Each row is a point on a landscape with many peaks, with its height.
A climber steps from a point to the highest of its 6 nearest points, and stops where none of them is higher. Distance is the straight distance between rows; heights are no part of it.
Difav (h 489): [ 36   2  -9 -11 -14   1  18  -6]
mabap (h 319): [11  3 -2 -2 -3 -1  0  4]
lis (h 481): [ 10  28 -14  -4  12  -9   3   9]
Misa (h 355): [-35 -13  15   3   2   2 -10  -3]
kelas (h 582): [12 13 -6 -2  3 -4  4  7]
Sodu (h 141): [-10 -45  16   7 -15  19  -4 -22]
pibo (h 334): [  8 -16   6   1 -11   6   1  -4]
Rigo (h 443): [-18 -15  11   4  -3   4  -8  -2]
vod (h 289): [-11  28  -9   7  19 -10  -6  11]
fomo (h 126): [-13  21  -6   6  16  -9  -7  10]
Kemo (h 410): [ 28  11 -12 -10  -5  -3  12   1]
fasen (h 384): [ 40  14 -16 -16  -9  -4  26  -5]
Vivel (h 240): [-35 -23  17   2  -1   7 -10  -7]
Nezit (h 389): [  1 -17   9   0  -7   6  -2  -4]
lamil (h 549): [ 22  31 -19  -8  10 -10  11   8]
kaniz (h 402): [17  8 -5 -3 -2 -2  6  4]
sefo (h 353): [-12   3   4   2   2  -2  -7   5]
Nulab (h 321): [ 10 -25   6   3 -14  10   0  -9]
topa (h 260): [-4  4  2  2  2 -1 -4  5]
noli (h 164): [16 -8  0 -1 -9  4  4 -2]
mibe (h 434): [ 29  -7  -4  -6 -13   5  11  -4]
Gan (h 239): [-23 -28  15   3  -7   9  -7  -9]
Zufo (h 421): [-10 -18  11   2  -5   5  -6  -3]
peto (h 469): [ 3 18 -5  0  9 -7 -1  9]
Kon (h 471): [ -8 -10   8   2  -3   4  -5   1]
sarop (h 332): [-35   7   6   8  13  -4 -12   4]
Rabi (h 287): [  9 -10   2   0  -8   4   1  -1]
Vedo (h 500): [17 15 -9 -6  2 -5  5  6]
napu (h 200): [ -1 -43  13   6 -15  18  -2 -19]
geg (h 578): [ 30  -1  -7  -8 -10   0  12  -3]
Lugok (h 436): [  2  26 -12   3  14 -10  -3  10]
mozef (h 551): [ 31  19 -15 -12   0  -7  15   2]
koter (h 276): [  3 -31  11   4 -14  12  -1 -12]
gope (h 559): [-15  -6   7   3  -1   3  -8   1]
kodor (h 435): [  5  35 -17   1  19 -11   1  12]
zet (h 96): [-21 -36  18   6 -11  14  -7 -17]
Fifuf (h 354): [ -5  35 -14   6  21 -13  -3  14]
Fenu (h 231): [ -6 -35  13   4 -12  14  -4 -15]
notuk (h 442): [ 34  18 -17 -14  -2  -7  21   0]
Kotud (h 349): [-43  -4  11   6   9  -2 -11   0]
bepe (h 324): [ -4 -27  12   3 -11  10  -4  -9]
fuva (h 368): [-30  -6  12   2   2   1 -11   0]
Fumod (h 147): [-10  11   0   3   9  -6  -6   8]
panok (h 1): [-14  15  -1   6  11  -5  -7   7]
Semub (h 273): [-47 -16  14   4   2   2 -10  -6]
sil (h 478): [ 20  19 -11  -5   3  -5   9   6]
lepe (h 397): [ 10  42 -23   0  24 -15   2  11]
Fip (h 258): [ 21 -14  -1  -1 -14   7   7  -5]
losuz (h 257): [21  2 -5 -5 -6 -1  6  1]
fad (h 420): [-25 -14  12   4  -1   4  -9  -2]
fakel (h 473): [ 12  36 -18  -2  16 -11   5  11]
tam (h 430): [-21   1   6   4   5  -2  -8   4]

Call two points neighbours if one is among the 6 nearest of the other. Go from one point of each pair to the other, from neighbour to neighbour, staying as high as possible. Name the lowest point that can't be avoided.
gope / kelas => Rabi
kelas / mozef => Vedo
geg / kelas => notuk

For each start below, name every point that the climber comes to, in order.
Fumod => peto > kelas
panok => tam > gope
noli => mibe > geg
zet => bepe > Zufo > gope
Vivel => Rigo > gope
